Each row is a point on a tangle of strands that fork, close into loops and nearly touch. The rows are in no order.
Two points are linked if the straight distance between their rows is under 131. Some points are linked to none.
<775>: [-23  15  22 -29 -85  41  -5 -80  14  21 -39   5  33  33 -15  31  30  19
  34   1]
<458>: [ 20 -13 -88  -2 -50 -66  -6  68 -34 -16 -18  11 -13  -4  16 -33  20   9
  24  22]
<760>: [ 51  13 -18  12 -49 -50   7   5 -23  44 -28 -23  81  25  41 -33 -16  -3
  10  -1]
<444>: [ 90 -41  14 -16   7 -71   9  86 -36  28  11  13 -35  21  23 -12   8  40
 -19  13]
<803>: [ 39  -5  54 -33  31  10   5  -9  18  17  35  27   3  57  47  -2  41  -9
 -38  50]
<512>: [-19   5  53 -47  -5  25  27  20  32  14  25  -6 -74 -16 -68  45   1  62
  -3   9]
<632>: [ -5 -75 -20  39   8  11  25  37  64  25   2 -27  30 -32 -29  -1  26  34
 -24 -46]
<109>: [ -2 -17   8   9  65  53  17 -44  33  -6  24  18  53  18  20  -4  35 -47
 -48  -3]
<426>: [-22  28  16  13  68   0  -5 -44 -31 -20   6  16   7  27 -23 -44  19 -70
   3  20]
<3>: [ 26 -40  46  31  80 -44 -43  30  30 -31  19 -21   7  18 -11  10  -5 -27
  -7  39]
<304>: [ -9   0 -12 -11  -6  14  48  57 -39 -12   4 -22 -43 -39 -51 -11 -32 -30
  17 -20]
<537>: [ 10 -39   4 -19  -6  17  17 -23  11   6   2  37  -3  -3 -36  56  17 -26
  12  34]
<207>: [-77   8  14  36  12  -5 -64 -47  13  47  32  -5  17  42  -1 -19  59   7
 -25   8]
<839>: [ 54 -22 -30 -22 -10  10  60 -41  13 -18   8  20  19  24  34 -26 -14 -20
  44 -16]
<287>: [-27  17  20 -25 -46  57  29 -65  17  27 -12  52   5 -12 -16  58  32   4
  17  28]
<61>: [-38 -15  29 -37 -27  21 -26 -44  40 -29 -26 -10  -4 -13 -42  33 -26  67
  59  11]
<228>: [ 72   2  22  12  43  -9   8  -9 -37 -67 -37 -17  18  27  29  -2 -32 -70
   3 -35]
<648>: [-10 -63   0  47  52  31  -2  -1  40  20  28  -7  37 -23   5   6  29 -31
 -22  -1]
<661>: [-42 -70 -52   4   9  13 -38 -22  40  64  35  10  -2 -46  -6 -49  -7  44
 -15  35]
<215>: [ 20 -37  15  21 109   0 -13 -18  17 -47   3  25   1  -9 -25  47 -38 -56
   4  34]
<659>: [ 12 -23  35   7  13  26  -5  30 -59  17  85 -29 -72 -13   9  48 -23 -14
  -8   0]
<327>: [ -1  46  -3   2 -81  -7 -19  48  -1 -52  -6 -64 -29 -18  23  40 -52  27
 -24 -28]
<84>: [103  -2  51  22 -12 -19  12  46 -28 -59 -75   0   6   9  53 -17 -21 -43
 -10 -71]
<461>: [ 25  49 -18 -34  -3 -76 -18 106  -4 -35 -28 -26   6   4  40  -8   2  30
 -24  25]
<550>: [-29  38 -29 -21   0 -51 -21  76  16 -34   9 -31 -27  -8 -18  15  14  45
 -23  15]
<202>: [ -9   1  14 -28 -82  13   4 -34  35 -39 -51 -14   2  15 -60  25  -5   7
  22  -7]
<821>: [-65 -20  38 -25  18  22  -6 -70  51  26 -26   1  -4 -12 -62 -35  -7  39
  59   7]
<83>: [ 99 -41  11  25  -1 -30   8  55 -51  12  31  35 -15  11  77 -18  -8  18
  12 -21]
<905>: [-28 -10  21  23   1 -20 -56 -46  19 -14  -3 -20  21  52 -14  27  53  -9
  -5   4]
<721>: [-114   50   -3   32   -3   33  -48  -81    9   53   22   26   -1   11
   39  -19   32   13   15    4]
<337>: [ 59 -20   4  20  25  -7   3  32 -54 -17  58 -16 -44   3  70   0 -17 -22
   2 -20]
<154>: [ 61 -29 -24  -7  59 -13  30   8  28 -30  -9  53  23   1  46 -32  -4 -25
  15  21]
<668>: [ 57 -14 -37   4 -36 -39  -2 -23  29   8  16   4  44  38  59 -36   2  28
  35  -5]
<477>: [ 66  -3 -17  49  29 -14  27  44  48 -13   3  29  52 -16  50 -50 -30   3
  29 -43]
<657>: [-90 -69 -36  -6  28  29 -31   5  58  41   4  -8  -1 -71 -32 -41  28  72
 -20  -3]
<700>: [  8  22   8  -5 -62  34  16   2   0 -14 -13 -55   1 -34   1   5 -76  -2
  19 -49]
<533>: [-27  33  58  14  30  32  -5 -79   3  12   9  43 -20  72 -11  45  82 -26
 -43  -3]
<460>: [  8  39   1 -59 -56 -24  50  26 -22  45 -21 -51  -6  -8 -56 -14   3  52
 -34 -23]
<224>: [ 41 -10  16   2  50   8  -5   7 -13 -59   1  15 -38 -32 -12  53 -81 -54
  34  11]
<806>: [-61  31   2  17  63   0 -32 -85  22 -36   4  49 -23  48 -34 -24  27 -35
  10  32]
<32>: [-50  25  51   8 -13  20 -19  -9  13 -10 -12 -66 -38   4 -60  -8 -21  22
  12 -38]
<167>: [  2  66 -17 -12 -26 -21 -18 -11 -25   7 -18 -13  62  26  27 -50  -6 -38
  12  31]
<685>: [ -8  22  90 -10  26  18   4 -48  15  68  22   6  14  61 -16  -7  49 -11
 -31  28]
<434>: [ 20 -83 -10 -19   5  25 -14 -23  13  46  50  65 -42 -19 -27  25  17  -2
 -10  71]
<902>: [ 94  40  24  17 -25 -19  14  76 -62 -47 -67   6  -3 -17  83  -7 -53  -2
  14 -43]
<306>: [ -2   4 -43 -28   0 -37 -15  58 -53 -20  17  36 -38   3  50 -39  37 -22
   5  44]
<536>: [ 59 -38  32  -6  41 -74 -28  58  10   6  19 -23 -12  31  -3  -5   5  42
 -39  33]
<7>: [-68  54 -17  -9  46  54 -11 -66  41 -35  27  -4  26 -17  40   5 -49 -15
  18   2]
<391>: [  7 -43 -18  29 -45 -20  20  49 -19  19 -26 -49  -6 -37 -75  46  12  30
 -45 -65]
<847>: [ 58  21  14 -11 -50 -46  12  44 -43 -35 -53 -64 -18  24  -5 -43 -37  -8
  -7 -25]
<903>: [-28 -15 -21 -26  13 -21  15  58  38  11   3  11 -10 -35 -56 -15  33  26
 -23  41]
<492>: [ 34 -30 -31  25 -77 -31   5  22 -12  24 -18 -33   2 -17 -19  61 -27  39
   5 -26]
<499>: [ 14  -2  -4 -13 -37 -17  13  17 -21  71   8 -26  15 -20  -8  24 -11  55
 -19  -8]
<410>: [ 58 -19  27  39  27  21  27 -53  -1 -30 -25 -10  38   0   6  48 -72 -55
   2 -50]
<104>: [ -6  27 -30  -8 -14 -26 -37  10 -97  16  22  28   0  14  44  26  14 -44
   8  54]
<346>: [-29  62 -37   0  68  21  -8 -21  11 -91   8  -4  35   6  59   0 -45 -45
   6   6]
<386>: [ -31   17   -2    2   50   46   11 -105   21    6   13   39   56   66
   13    0   70  -13  -54    0]
<438>: [ 47   1 -69  27 -72 -40  16  45 -47 -34 -41  20   2 -16  27 -30   5 -19
  41 -39]
<272>: [ 38  28  37 -22 -53  25  27   4 -29 -49 -13 -48 -31  17  21 -27 -72 -35
   6 -42]
<564>: [ 12   7 -70  13 -10 -24  39  86  62  25   9  20  23 -54  51  -7 -14  76
 -20 -29]
<883>: [ 87  11  -5  51   8 -62  -4  36 -14 -30 -30  52  59   0  88 -58 -15  24
  40 -39]
<825>: [  5 -91 -54 -10  15  15 -35  11  51  42  20  60 -36 -53   1 -12 -22  18
 -13  60]
<261>: [-20 -46 -12   0 -10 -20   0   7  29  41 -32 -65  29 -29 -92  -5  33  44
 -28 -39]
<734>: [-18  16  45  -8 -32 -51 -47 -10  36  -8 -14 -46  -1  73 -46   8  46  52
 -14  -1]
<225>: [-36  34  34 -18  29  75  60 -78 -13  30  35  40 -36   2 -16 -18  -1 -31
   5   8]
<418>: [-33   9  -7  26  35  38  14 -72 -26 -16  -1 -22   2   0 -35 -11 -32 -62
  14 -29]
<57>: [-88  51   2  -3  -8  75   3 -58  17  55   4  57   9 -11   7  18  55  -8
  -2  33]
<184>: [ 11 -13 -10 -14   5  10  41  54  -5  47   6  -6  -2 -48 -14 -19 -11  15
 -14  13]
<900>: [  7  56 -66   5  -4 -11   4 -26 -57 -11  -2  -7  70  12  86 -34 -22 -49
  12   5]
<475>: [-66  22  33 -30 -34  11  -8  19  28   5 -17   4 -62   7 -66  50  62  62
  -6   5]
<25>: [-102  -55   21  -26   32   38  -27  -21   67   16  -22   23    1  -55
  -52  -15   11   81   28    4]
<53>: [-43 -10 -42   6  65  19 -42 -81  22 -14  39  67  -9  13  15 -10  -6 -20
 -15  50]
<844>: [ 21 -12 -47   6 -49 -28  47  83 -60  14 -16 -46 -41 -48 -33  -3 -26   5
 -27 -62]
<762>: [ 16  12 -79  28 -20  -8  28  -3 -52 -30 -25   3  49  -8  41 -40  -8 -60
  39 -38]
<413>: [ -2  30 -25   0 -29  16   7  17  -1 -13  26 -22  10  22  59   5  52 -30
  -9 -30]
<331>: [ -4 -22  46  15   6  51   0 -80 -11   5 -19 -24  39  -8 -33  60 -31 -41
  -1 -33]
<335>: [-65  27  25   7 -22   8 -45   0  -7  16   1  33 -49   3 -50  72  28  11
   7  54]
<739>: [ 27  57  -6 -54 -23 -53  42  79 -48   2 -30 -35  -3  -1   1 -37   1  33
 -28 -14]
<285>: [-54  57  15   8 -43  -4 -24  31 -65  22  -8  14 -10   9  -5  41  25 -36
  -8  44]
<829>: [-80   1 -24  10  37  50 -20 -22  47 -12  23   9  -3 -57 -11 -21 -30  -6
  32  16]
<630>: [  -9    5   56  -13    8   21   -1   -1  -22   16   54  -15 -105    7
  -54   17  -10   17   19   16]

A piece is two or more points that can be reached from each other along the links. Count, over all rows, the pieces, the separate loops (a circle has one, a figure eight two, a Y none), the forks (points with three links) and the tips (points with one).
pieces -> 5
loops -> 3
forks -> 5
tips -> 9

How many points has the smallest loop of links through each point below? Write - if it is on no loop.
<492> -> 6
<775> -> 11
<460> -> 7
<3> -> -
